Points on a hilly landscape, in no order, each with its height.
From any point a ball rolls to the lowest of the 2 points nearest to it. It stops when none of these is lower. Distance is the straight distance between rows; heights are no part of it.
Sed h=23.1: [ 1.25  2.45  0.14  1.08  1.68 -0.29 -0.35  1.30  3.31  0.24 -2.26  0.26
  2.23  0.69  0.74 -3.05 -0.55  2.35  0.12 -4.85  1.52  0.47  0.49  1.35
  0.84]
Piz h=61.1: [-3.11 -0.84  1.87  0.89  1.35  0.10 -2.70  0.62 -0.95 -0.41  0.85  1.24
  0.00 -0.20 -0.03  0.08  0.42 -0.41 -0.83  1.20 -1.70 -2.63  0.68 -0.23
  0.93]
girut h=19.9: [ 1.55 -1.45 -1.29  0.78 -1.25  0.28  1.75  0.26  1.27  0.59  1.43  0.13
 -1.52 -1.60  2.30  0.85  0.70  0.78  0.81 -2.25  1.65 -0.95 -0.61  1.63
 -0.65]
Karis h=29.5: [ 1.61  0.69 -0.23 -0.34  0.73 -0.37  0.75  1.58  1.65  0.48 -0.45  0.01
  0.39  0.66  0.82 -2.48  0.51  0.66 -0.09 -3.27  1.19 -0.51  0.86  1.00
  0.52]
Kodo h=66.7: [ 4.07  1.96 -0.12 -0.74 -2.87  0.82  2.85 -0.51  2.20 -0.16  0.37 -0.03
  0.29  0.81 -1.35 -1.20 -0.48 -0.61  0.77 -1.10  0.52  0.52  0.42 -0.23
  0.21]
Kiv h=57.3: [-3.61 -2.24  1.56  0.03 -1.34  0.31 -1.24 -1.09 -1.06 -0.49 -0.15 -0.31
 -1.74  2.20 -1.11 -1.99  0.03  0.02  1.86  2.21 -2.74 -0.61  0.29 -2.04
  1.74]
Mipi h=51.5: [-1.69 -0.54  0.49  1.34  3.45 -1.77 -1.69  1.75 -1.50 -0.03  0.92  1.06
 -1.30 -1.39 -0.27  2.07  0.54 -0.78 -0.24 -1.74 -0.45 -0.88  0.86  1.92
 -1.31]
Riput h=73.5: [ 3.91  0.22 -2.69  0.90 -1.83  0.42  3.31  0.45  3.71 -1.86  0.99  0.34
  0.45 -0.85  0.95  0.13  0.30 -1.38 -0.23 -2.37  0.84  1.61  1.10 -0.33
 -1.11]
kipa h=34.7: [ 1.08 -0.04 -0.48 -2.72 -0.06 -0.04  1.30  0.34 -1.24  0.27 -0.55 -1.16
 -0.84  0.95  1.05 -1.73  0.39  0.67  0.29  0.62  1.50 -0.84  0.49  0.28
  1.17]
damil h=35.3: [ 2.71 -1.65 -2.62 -1.38 -2.27  0.21  2.80 -0.59  0.21 -0.94  0.08 -1.30
 -2.04 -0.23  1.89  0.51  0.36  0.64  1.05  0.26  2.79  0.93 -0.65  0.56
  0.42]
Foze h=53.3: [-2.66  0.10  1.57 -2.46  0.36  0.84  1.03  1.08 -1.31  0.31 -0.11  1.05
 -2.30 -0.89  0.16 -1.22 -0.32  1.74  1.94  1.18 -1.02 -1.83 -1.70 -1.40
  2.34]
digev h=49.3: [ 2.98 -0.92 -1.87 -1.55 -0.60  1.16  1.50  0.54 -0.25 -1.07  0.18 -1.17
  1.16 -0.16  1.49 -0.05  0.42 -1.07 -2.44  1.93  2.04  0.37  1.93  0.06
  0.08]
bati h=63.1: [-0.35  0.65 -2.26  1.59  2.80  0.06 -0.87 -1.15 -3.01  2.52 -1.43 -1.76
  1.28 -0.33 -0.58  4.71 -0.48 -0.64 -2.13  2.05  2.38  1.05 -1.88  0.30
 -1.98]
nabus h=55.4: [ 1.80 -0.43 -0.92 -1.12  1.77 -0.20  0.17  0.55 -1.31  0.19 -0.09 -1.36
  0.72  0.13  1.03  0.11  0.76 -1.13 -2.91  1.32  1.12 -0.43  2.22  0.77
 -0.42]
Zuva h=54.4: [-2.96 -1.36  1.66  0.41 -2.71  0.46 -2.13 -1.95 -1.16  0.21 -0.02 -0.96
 -0.22  2.47 -1.45 -0.85  0.87 -0.13  0.76  2.55 -1.92 -1.04  0.12 -0.79
  1.42]
vuvip h=41.2: [ 3.30  0.41 -1.28 -2.92 -0.91 -0.91  2.07 -1.06 -0.96 -1.49 -1.04 -1.35
 -0.34  1.37  0.47 -0.91  0.31 -0.66 -0.51  1.87  1.82  1.38  0.56  0.69
 -0.41]
zega h=55.6: [-0.95  0.47  0.74  1.92 -0.22  0.28 -3.98 -0.90 -0.44  0.84  0.37 -0.21
  2.62  0.79 -0.97  1.06  1.27 -1.73 -2.41  1.74 -0.67 -1.17  0.75  0.72
 -0.63]
zopo h=45.3: [ 2.04  0.54  0.20 -3.02 -1.86 -0.27  0.43 -2.26 -1.68 -0.72 -1.07 -1.29
  0.18  1.55 -0.17  0.10  0.00  0.13 -0.17  3.46  1.81  1.46 -0.30  0.83
 -0.41]
Fum h=29.6: [-1.41  0.28  1.08  0.04  2.90 -0.47 -1.40  2.16  0.96  0.20 -1.16  1.23
  1.25 -0.11  0.60 -2.61 -0.05  1.71  0.28 -4.05  0.24 -0.58  1.54  0.71
  0.42]
Momi h=62.7: [ 3.99  0.58 -1.77 -1.77 -2.32  0.76  1.55 -0.72  0.01 -1.69 -1.01 -0.43
  1.95 -0.82  0.42  1.20 -0.69 -1.14 -1.73  3.73  1.42  2.03  0.50 -0.50
 -1.58]
dudug h=27.8: [ 2.75 -1.57 -2.45  0.90 -0.62 -0.11  2.08  0.24  1.02  0.02  1.48 -0.58
 -0.43 -1.06  2.36  1.56  0.61 -0.53 -0.32 -1.74  1.65  0.34  0.07  1.12
 -1.39]
Mipep h=72.8: [-2.54 -0.77  0.23  0.11  0.02 -2.24 -1.19  0.19 -1.17  0.71 -0.08  0.17
 -1.83  0.07 -0.68 -0.99  0.99 -0.07  0.69 -1.03 -1.32 -0.37  1.01  0.83
 -0.98]
Kazem h=51.1: [-0.66  0.19  1.54 -1.31 -2.72  0.53 -0.80 -2.38 -1.76  0.54 -0.30 -1.05
 -0.22  2.68 -1.41 -0.71  0.56  0.43  1.02  2.06 -0.11 -0.60 -0.52 -0.02
  1.44]
Vikes h=44.5: [-1.70 -0.47  1.03 -1.31 -1.63 -0.36 -1.49 -1.49 -2.72 -0.28  0.06 -0.23
 -1.43 -0.35  0.65  1.54  0.41  1.18  0.24  3.83  0.32 -1.32 -1.79  0.17
  0.55]
Mibef h=57.1: [ 0.08  1.29 -0.28  1.27  0.27 -0.25 -2.54 -1.47 -1.05  1.28 -0.42 -0.39
  3.42  0.13 -1.89  1.99  0.34 -1.56 -3.02  1.63 -0.34  0.69  0.16  0.31
 -2.13]
bufo h=20.5: [ 2.30  1.97 -1.07 -0.58  1.02  0.12  1.76  1.05  1.81  0.74 -2.42 -1.97
  0.86  1.81  0.08 -3.26 -1.16  1.88  0.84 -2.70  0.99  0.49 -0.40 -0.71
  2.69]
livev h=36.3: [-1.01 -0.48  0.38 -0.13  3.25 -0.51 -0.96  2.67 -0.59  0.36 -0.03  0.83
  0.00 -1.26  0.65 -1.16  0.23  0.56 -0.33 -2.75  0.66 -0.94  1.17  1.11
 -0.27]
rason h=50.4: [-0.97 -0.04 -0.73 -0.77 -0.27 -1.14 -2.62 -1.43 -3.24  0.86 -1.12 -1.19
  0.87  0.46 -0.01  1.56  0.56 -0.16 -1.60  3.69  0.76  0.15 -0.66  0.59
 -0.84]
barap h=36.0: [ 4.60  0.49 -2.64 -2.22 -1.28 -1.39  2.40 -1.14  0.25 -2.38 -1.08 -0.84
 -0.95  0.59  0.68  0.14 -0.50 -1.55 -0.72  1.92  1.40  2.55  0.75 -0.25
 -1.53]
fev h=68.5: [ 1.23  0.99  0.34 -0.73 -1.62  0.66  1.20 -0.40  0.23  1.23  0.03 -0.44
 -0.20  1.34 -1.10 -1.56  0.53  0.84  2.02 -1.55  0.67 -1.15 -0.37  0.67
  1.55]
ros h=76.7: [ 4.04  0.62 -2.15  0.03 -0.89  0.27  2.52  1.06  3.15 -1.01 -0.13  0.25
  0.93  0.04  1.08 -1.45  0.27 -1.02 -0.92 -2.06  1.51  0.73  1.36 -0.16
 -0.23]
leb h=60.4: [-3.61 -0.01  1.76 -2.19  1.16  1.73  0.97  0.94 -0.33  0.93 -0.31  0.91
 -1.33 -0.12 -0.30 -2.23 -1.03  1.60  2.26  0.69 -2.26 -1.19 -2.03 -3.13
  3.55]
Tona h=39.8: [-0.27 -0.77 -0.02 -2.71 -0.03 -0.84  0.72  0.27 -2.40  0.13 -0.36 -0.50
 -2.13  0.37  0.82 -0.70  0.39  1.00  1.11  1.27  0.95 -1.24 -0.21  0.43
  1.00]
furev h=63.8: [ 3.27  2.19  1.20  0.59 -2.18  0.84  1.41 -0.34  2.87  0.40  0.77  0.67
  1.32  0.70 -0.94 -1.09  0.47  0.03  0.59 -2.88  0.73  0.06  0.22  0.99
 -0.27]
fezak h=34.3: [ 2.46 -1.53 -2.44  0.26 -1.02 -0.28  1.75 -0.19 -0.34  0.05  1.03 -1.01
 -0.45 -1.06  2.18  3.12  0.55 -0.49 -1.19  0.64  2.05  0.94  0.07  1.28
 -1.80]
dorag h=68.6: [-3.67 -0.03  1.09  3.14  3.65 -0.17 -3.55  0.67 -0.89 -0.67  0.51  0.57
 -0.24 -1.56 -1.32  3.79 -0.49 -1.58 -1.06  1.37 -0.95 -1.56 -0.45  0.67
 -0.29]
narit h=50.9: [ 1.67  0.08 -0.10  2.11  2.24 -2.00 -0.54 -0.66 -0.28  0.88  1.96  0.13
  0.45 -0.24  0.95  3.01  0.23 -0.89 -0.99 -2.92  0.63  0.82  0.90  2.44
 -3.67]
voli h=76.1: [-0.76 -0.09  0.09 -0.04 -0.59 -3.23 -0.37 -0.95 -1.16  0.45 -0.51 -0.59
 -1.14  1.48 -1.10 -2.25  1.21 -0.62  0.39 -1.68 -0.84  0.89  1.84  1.02
 -1.31]
Rukub h=42.2: [ 3.68  0.01 -0.67 -2.05 -2.12  2.24  2.41 -0.02  0.60 -1.51  0.26 -1.00
  1.57  0.48  0.85 -0.74 -0.14 -0.79 -0.89  1.73  1.62  0.38  1.61 -0.81
  0.90]
furil h=67.7: [ 4.59  0.20 -2.30 -0.57 -3.65  0.87  4.04 -0.69  2.10 -3.02 -0.20 -0.03
 -0.43 -0.50  0.25  0.89 -0.98 -1.31  0.79  1.31  0.90  2.36  0.65 -1.46
 -0.80]
tadis h=23.9: [ 2.52  1.92 -0.97  0.19  1.37 -0.63  1.20  1.48  3.08  0.22 -2.30 -0.77
  1.08  1.06  0.43 -3.29 -0.31  1.73  0.02 -4.10  1.11  0.58  0.11  0.42
  1.43]
Sef h=68.0: [-1.03  1.67  2.52  1.00 -0.24  2.46 -1.26  0.07  1.77  1.33  0.32  0.67
  1.18  0.83 -0.54 -2.36  0.22  1.85  2.37 -2.67 -0.40 -1.98 -0.66  0.12
  2.72]
gezi h=71.2: [-0.63  0.30  1.14 -0.92 -0.69  1.09  0.65 -0.15 -0.63  1.58 -0.56 -0.68
 -0.96  1.72 -1.26 -2.40 -0.13  1.70  2.28 -1.14  0.03 -1.38 -0.75 -0.34
  2.88]
fopu h=57.0: [-3.68 -0.91  1.39  1.30  1.59  0.43 -2.99 -0.13 -1.26 -0.52  0.48  0.97
  0.81 -0.44  0.20  1.60 -0.18 -0.50 -1.55  3.45 -1.71 -2.82 -0.30 -0.59
  1.81]
vumab h=79.5: [-4.72 -2.80  1.40  1.56  0.72 -0.37 -2.41  0.52 -0.82 -1.45  0.19  0.88
 -1.39 -0.29 -1.17 -0.80 -0.11 -1.04 -0.79  2.88 -3.44 -0.60  0.75 -2.12
  0.52]
rinab h=52.2: [-2.79 -0.22 -1.06  1.00  0.56 -0.28 -3.45 -1.48 -2.56  1.13 -1.23 -0.98
  1.45  0.64 -1.11  1.65  0.34 -0.81 -2.03  3.18 -0.48 -0.40 -0.87  0.30
 -0.78]
suve h=61.2: [ 3.09  1.32  0.44  1.35 -1.72  0.45  0.92 -0.70  2.65  0.02  1.75  1.19
  1.39 -0.67  0.54  0.50  0.75 -0.37 -0.36 -2.79  0.58 -0.20  0.52  1.50
 -2.29]
rozez h=80.7: [ 2.09  1.31  0.23  0.27 -1.04 -2.10  0.93 -0.59  0.72  0.71  0.14  0.12
 -0.23  1.10 -0.47 -1.09  0.87 -0.16  0.41 -2.91  0.56  0.13  0.60  1.09
 -1.76]
movog h=75.6: [-4.97 -2.41  2.02 -0.14  1.79  0.26 -0.57  0.75 -0.16 -1.24  0.78  2.02
 -1.19 -0.38 -0.31 -1.64 -0.31 -0.74 -0.54  1.95 -3.81 -0.94  0.29 -3.44
  1.79]
toz h=70.6: [-5.57 -1.53  2.50  0.40  1.53  1.29  0.02  0.33  1.62 -1.48  1.00  2.58
 -0.70 -0.34 -0.49 -2.77 -0.72 -0.72  0.70  0.81 -4.18 -0.71 -0.80 -4.13
  2.73]
bosen h=80.3: [-4.77  0.81  2.30  1.56  0.91  1.52 -0.48  1.01  1.90  0.71 -0.82  0.83
 -0.11 -0.28 -2.76 -2.51 -2.22  1.90  3.22 -1.36 -4.20  1.21 -2.49 -2.72
  3.57]
vem h=54.0: [ 1.66  0.67  0.22  0.66 -1.34 -0.08 -1.20 -0.68 -0.11  1.02  0.92 -0.36
  1.45 -0.47  0.36  2.08  1.00 -0.86 -1.66  0.63  0.58 -0.75  0.44  1.49
 -1.74]
per h=58.4: [ 1.57  1.42 -0.66 -0.53 -0.95  0.18 -1.28 -1.44 -1.41  0.87 -1.09 -0.58
  3.12  0.37 -0.92  1.70  0.12 -1.43 -2.83  2.93  0.46  1.24 -0.17  0.16
 -2.19]
marod h=37.5: [-1.63 -0.53  1.46 -0.88 -1.29  0.06 -0.51 -0.54 -1.52  0.24  0.65  0.51
 -2.09 -0.81  0.76  0.95  0.82  1.10  1.11  2.28 -0.28 -2.33 -1.61 -0.03
  0.91]
taz h=66.6: [-3.64 -0.29  1.37  0.57  1.72 -1.85 -1.69  1.35 -0.89  0.16  0.59  2.27
 -1.95 -1.49 -0.82 -0.70  0.37 -0.02  0.80 -1.94 -1.98 -0.26  0.30  0.92
 -1.03]
rif h=69.5: [ 4.62  1.13 -1.36 -0.70 -3.54  1.42  3.93 -0.59  2.16 -1.72  0.30 -0.18
  0.23  0.46 -0.66 -0.14 -0.32 -0.79  0.91 -0.24  1.07  0.87  0.76 -1.07
 -0.16]
Libin h=79.0: [-5.58  0.06  2.32  1.73  0.81  1.46 -0.79  0.68  3.46 -0.84 -0.08  2.14
 -0.46 -1.00 -2.32 -2.94 -2.05  1.21  2.04 -1.27 -4.14  1.47 -2.11 -3.20
  2.80]
mos h=58.6: [ 1.28  0.10 -1.29 -0.50  1.89 -0.60 -0.47  0.17 -2.58  0.45 -0.32 -1.93
  1.11  0.02  0.15  1.98 -0.04 -1.39 -3.04  2.15  1.66  0.31  1.28  0.95
 -0.68]
dava h=47.1: [ 2.89  0.03 -1.59  1.11  1.33 -2.19  1.12 -0.88 -0.27  0.17  0.79 -0.75
  0.51 -0.28  0.78  3.06 -0.14 -1.30 -1.77 -1.26  0.83  1.57  0.47  1.30
 -3.67]
bakol h=79.2: [-4.28  0.89  2.04  1.45  1.84  1.56 -0.90  1.37  0.97  1.47 -1.64 -0.79
  0.71  0.43 -3.02 -2.05 -2.76  2.66  3.32 -1.82 -4.04  2.19 -1.61 -2.70
  4.07]
Mapo h=65.3: [-5.02 -0.30  2.60 -1.03  1.75  1.94  0.76  0.98  1.02  0.22  0.30  1.80
 -0.12 -0.03 -0.59 -2.28 -1.20  0.73  1.99  0.29 -3.65 -0.82 -1.83 -4.12
  3.37]
Fazo h=65.0: [ 4.00  0.29 -2.37 -1.14 -3.75  0.92  3.19 -1.17  0.94 -2.87 -0.96  0.26
  0.92 -1.33  0.69  2.18 -1.30 -1.09 -0.13  3.24  1.05  2.91  0.24 -0.91
 -1.51]
vupe h=50.8: [ 1.09  0.26  0.92 -0.92 -1.89  0.12 -0.16 -0.98 -0.70  0.77  0.53 -0.63
  0.18  0.39  0.31  0.26  1.20 -0.27 -0.40  0.86  0.68 -1.00 -0.01  0.78
 -0.50]
gogi h=62.2: [ 1.64  0.45 -2.42  1.30  3.11 -0.42 -0.24 -0.57 -2.39  1.52 -1.04 -2.53
  1.14 -0.21  0.01  4.79 -0.91 -1.42 -1.98  1.17  2.17  1.87 -0.43  0.33
 -2.30]
gen h=25.7: [-0.17  1.43  0.28  0.65  2.76 -0.87 -1.54  1.60  2.20 -0.20 -1.41  1.68
  1.80 -0.02  0.98 -2.57 -0.09  2.78  0.41 -4.92  1.61  0.37  1.09  1.64
 -0.22]
gima h=23.8: [ 3.22  1.05 -2.60 -1.43  0.34  0.56  2.67  0.66  1.26  0.16 -1.88 -2.12
 -0.43  2.18 -0.69 -2.69 -1.21  1.57  1.35 -1.80  1.98  0.75 -1.20 -0.87
  2.85]
ruke h=70.2: [ 3.95 -0.30 -2.56  1.44 -2.46 -0.18  3.73 -0.43  3.41 -1.96  1.62  0.47
  0.33 -0.82  1.67  1.99 -0.33 -1.57 -0.15 -1.14 -0.14  2.34  0.59 -0.72
 -2.82]
pade h=66.3: [-1.98 -0.14  0.43  2.56  3.50 -0.23 -3.06  0.85 -1.76  0.76  0.18 -0.87
  0.24 -0.62 -0.57  3.88 -0.12 -1.56 -1.24  0.85  0.17 -0.94  0.05  1.19
 -0.72]
vodad h=66.4: [-4.89 -1.07  1.92  1.72  2.91 -0.18 -3.18  1.58  0.55 -1.51  1.34  2.96
 -0.66 -1.49 -1.43 -0.70 -0.28 -0.96 -0.16 -0.86 -2.71 -0.77  1.36 -0.35
  0.19]
zeto h=70.4: [-1.80  0.45  2.01  0.07 -0.68  1.33 -0.73 -0.13  0.03  1.30  0.53  0.30
  0.14  1.26 -0.51 -2.02  0.39  1.27  1.83 -1.36 -1.01 -2.33 -0.19 -0.55
  2.59]
zeza h=39.1: [ 1.35 -1.54 -1.68  0.25  0.90 -0.82  0.35 -0.28 -2.08  0.54  0.58 -1.10
 -0.76 -1.40  2.06  3.96  0.50 -0.35 -1.23  1.19  1.98  0.13 -0.15  1.67
 -1.69]
Naf h=35.1: [ 3.82 -0.50 -1.93 -2.63 -1.20  1.67  3.11  0.23  0.93 -1.32 -0.42 -1.24
  0.36  1.72  0.85 -2.04 -0.12 -0.19 -0.09  0.69  2.13  0.91  0.90 -1.22
  1.69]
Lirir h=56.4: [ 1.66  0.16  0.41  2.27  0.86  0.86 -2.10  0.06  0.73  0.57  2.03  0.35
  1.52 -1.09  0.45  3.33  0.56 -1.21 -1.62 -1.01  1.18 -0.85  0.53  2.14
 -2.00]
vev h=24.1: [-1.02  0.30  1.16  0.21 -1.18  0.24 -0.50  0.01 -0.04  1.11  1.06  0.96
 -1.92 -0.85  0.59  0.35  0.86  1.14  1.77 -0.98 -0.20 -2.47 -1.29  0.83
  0.41]
ruzev h=74.8: [-4.36  0.20  1.71  0.09  0.37  0.35 -0.77  1.11  0.13  0.75 -0.84  1.04
 -1.33  0.15 -1.42 -2.81 -0.44  1.70  2.42 -1.55 -2.65 -0.72 -1.12 -1.70
  2.13]
rumes h=70.8: [-3.40  0.43  1.82  0.22  1.33  0.29 -1.43  1.83  0.65  0.66 -0.48  1.76
 -0.33 -0.64  0.00 -2.43  0.12  1.38  1.10 -2.43 -1.91 -1.02 -0.15 -0.35
  1.01]
vonor h=29.9: [ 1.70 -1.63 -1.13 -1.81 -1.79 -0.61  1.43 -0.60 -1.66 -0.12 -0.11 -1.06
 -2.04 -0.46  2.28  1.64  0.54  0.79  0.54  1.51  2.16  0.28 -1.04  1.16
 -0.23]
Gaf h=48.6: [-0.58 -0.55 -0.19 -1.85 -0.85 -0.35 -1.44 -1.57 -3.22  0.30 -1.33 -0.97
 -0.45  0.36  0.79  1.77  0.41  0.76 -0.79  4.29  1.79  0.55 -1.44  1.02
 -0.51]
Teve h=65.7: [ 3.60  0.41 -0.89 -0.17 -3.46 -0.10  2.16 -1.78  0.87 -0.20  0.76 -0.60
  0.23 -0.29  0.88  2.23  0.10 -0.54  0.48  0.47  0.81  1.42 -0.66  0.43
 -2.40]
taguv h=60.5: [ 3.31  0.96 -0.58 -1.03 -1.35 -0.38  0.65 -0.88 -0.46 -0.29 -0.55 -1.04
  1.93 -0.23  0.03  1.35 -0.25 -1.28 -1.93  2.32  0.72  1.18  0.58  0.11
 -1.84]
tegut h=43.8: [ 3.68 -0.26 -3.05  0.26  0.62 -1.79  2.32 -1.50 -0.61 -0.16  0.40 -1.14
  0.41 -0.44  1.45  3.54 -0.93 -1.09 -1.42  0.68  0.99  2.69 -0.37  0.43
 -4.01]
netes h=67.8: [ 3.74 -0.85 -2.31  0.66 -3.33 -0.23  3.26 -1.32  1.76 -0.99  1.10 -0.49
  0.50 -1.15  1.66  3.30 -0.87 -0.89 -0.12  0.37  0.45  2.23 -0.48 -0.30
 -3.18]
riv h=60.7: [ 2.77  0.40 -2.41 -0.01  1.60 -1.11  0.20 -0.52 -1.92  0.30 -0.59 -1.76
  1.22  0.03  0.33  3.16 -0.47 -1.89 -2.72  2.23  1.91  1.89  0.54  0.73
 -2.02]
robop h=66.2: [-3.50 -0.53  2.31 -0.06  1.40  0.69 -1.53  1.01  0.09 -0.14  0.69  1.94
 -0.32 -0.44 -0.03 -1.68  0.29  0.59  0.56 -0.17 -1.99 -2.39  0.25 -0.85
  1.44]
Dig h=29.0: [ 2.62 -0.06 -1.82 -2.18 -0.64  0.73  2.73  0.43  0.48 -0.27 -1.00 -1.16
 -0.45  1.20  0.73 -2.09 -0.03  0.81  0.52 -0.71  2.13 -0.18  0.05 -0.12
  1.98]
fubup h=58.7: [ 2.14  0.13  0.43  1.89 -0.31  0.69 -0.72  0.20  1.78  0.56  2.01  1.14
  1.20 -1.21  1.23  1.51  0.78 -0.35 -0.41 -2.68  1.34 -0.85  0.57  2.19
 -1.79]
miga h=77.6: [-3.51  0.90  1.71  0.44  1.21  0.72 -0.71  1.11 -0.01  1.70 -1.74 -0.86
  0.01  1.17 -1.91 -3.26 -1.38  2.45  3.32 -2.42 -2.71  0.48 -0.69 -1.56
  3.01]
gug h=47.9: [ 0.59  0.41  0.67 -2.06 -2.28 -0.48 -0.09 -1.80 -1.26  0.23 -0.46 -1.36
 -0.23  1.54 -0.39 -0.28  0.80 -0.10 -0.21  2.24  0.81  0.02  0.28  0.64
 -0.12]
tov h=40.8: [ 4.03 -0.16 -3.00 -0.86 -1.05 -1.72  2.39 -1.63 -0.05 -1.38 -0.27 -1.08
 -0.01  0.27  1.46  2.38 -0.56 -1.10 -1.36  1.69  1.43  2.93 -0.20 -0.03
 -3.19]
nubo h=66.1: [ 1.09  1.60  1.61  0.41 -1.35  1.62 -0.02 -0.16  1.92  1.56  0.61  0.24
  1.34  1.16 -0.67 -1.93  0.92  1.07  1.11 -2.74  0.44 -1.44 -0.19  0.93
  1.24]
pava h=53.8: [-2.77 -0.42  0.77  1.70  0.66 -0.18 -3.83 -0.90 -1.43  0.62 -0.28 -0.21
  1.45  0.45 -0.36  1.44  0.58 -1.08 -2.26  2.95 -1.49 -1.44 -0.26  0.06
  0.07]
noti h=46.2: [-2.00 -0.75  0.61 -3.29  0.42 -0.21  1.11  0.74 -2.40  0.34 -0.54  0.15
 -2.64 -0.36  0.69 -1.79 -0.07  1.92  1.96  1.04  0.16 -0.87 -0.82 -0.95
  1.93]
Zif h=81.5: [-4.91 -2.46  1.07  3.16  1.68 -0.21 -3.25  0.84 -0.13 -2.37  0.36  1.28
 -0.65 -0.57 -1.85  0.41 -1.11 -1.53 -1.34  2.48 -3.48 -0.39  0.85 -1.62
  0.32]
Gubak h=76.2: [-5.35  0.20  2.35  1.14  1.63  0.85 -1.72  1.23  2.77 -1.23  0.28  3.36
 -0.30 -1.52 -1.65 -3.07 -1.49  0.98  1.49 -1.92 -3.22  0.45 -1.34 -2.00
  1.56]
goto h=44.1: [-0.64 -0.55  0.03 -0.01  2.82 -1.07 -0.79  1.83 -1.62  0.32  0.81  0.29
 -0.97 -1.39  0.42  0.76  0.66 -0.28 -0.49 -0.87  0.47 -1.37  1.29  1.25
 -0.54]
beku h=79.1: [-5.04 -1.02  1.50  0.05 -0.04  0.05  0.11  1.01  0.10  0.00 -0.39  0.68
 -2.63  0.25 -2.46 -3.04 -0.64  0.90  2.62 -0.50 -3.53  1.08 -1.04 -2.95
  1.93]
Galuf h=10.5: [ 0.99 -0.40 -0.20 -0.10 -1.63  0.91  1.07  0.74  0.54  1.01  0.85  0.00
 -2.08 -1.41  1.27  0.31  0.85  1.17  1.76 -1.96  1.39 -1.76 -1.29  0.95
  0.49]
fopep h=64.4: [-0.60 -0.03 -0.80  1.84  1.91 -0.35 -2.36 -0.56 -2.19  1.66 -0.14 -1.02
  1.15 -0.25 -0.24  4.17 -0.02 -1.03 -2.10  1.41  0.73 -0.07 -1.05  1.37
 -1.68]
mev h=78.7: [-0.05  1.08  0.34  0.53  0.03 -2.69 -0.20 -0.35  0.50  0.73 -0.24  0.46
 -0.10  1.54 -1.10 -2.52  1.04  0.11  0.74 -3.66  0.05  0.53  0.97  1.31
 -1.11]
lafa h=72.4: [-5.33 -0.80  2.09  1.66  2.01  0.78 -2.96  1.44  1.82 -1.64  0.81  3.88
 -0.21 -1.24 -1.04 -2.52 -0.70  0.74  0.88 -1.82 -2.81 -0.41  0.48 -1.45
  1.29]
zud h=59.2: [-3.75 -0.79  1.46  1.44  3.39 -1.28 -2.86  1.48 -0.67 -0.76  1.23  2.08
 -1.32 -1.45 -1.51  0.93  0.31 -0.91  0.24 -1.49 -1.26 -0.29  1.29  1.10
 -1.25]
Muku h=63.7: [ 3.62  1.20 -0.19  0.27 -3.01  0.36  1.54 -0.96  1.65 -0.01  1.21 -0.16
  0.85 -0.55  0.50  1.21  0.40 -0.73 -0.33 -0.90  0.43  0.32  0.26  0.80
 -2.16]
zevo h=35.2: [ 0.61 -1.35 -1.10 -0.88 -0.05 -0.42  0.34  0.20 -2.20  0.22  0.52 -0.57
 -1.76 -1.36  1.91  1.86  0.59  0.60 -0.29  1.79  2.02 -0.53 -0.11  1.23
 -0.39]

Where does a ball stop that starts at each point below?
Lirir | barap
miga | Galuf
furil | Galuf
bati | Dig
mev | Sed
Riput | barap
zega | Galuf
Kiv | barap
movog | Dig
bosen | Sed
Zif | Sed

Write out the way that a ball takes from each point below.
bakol | miga ruzev rumes robop Piz fopu pava rinab rason Gaf Vikes marod vev Galuf
pade | fopep bati gogi riv mos nabus digev Rukub Naf Dig
furev | suve fubup Lirir vem vupe gug zopo vuvip barap
vumab | movog toz Mapo leb Foze noti Tona kipa Dig
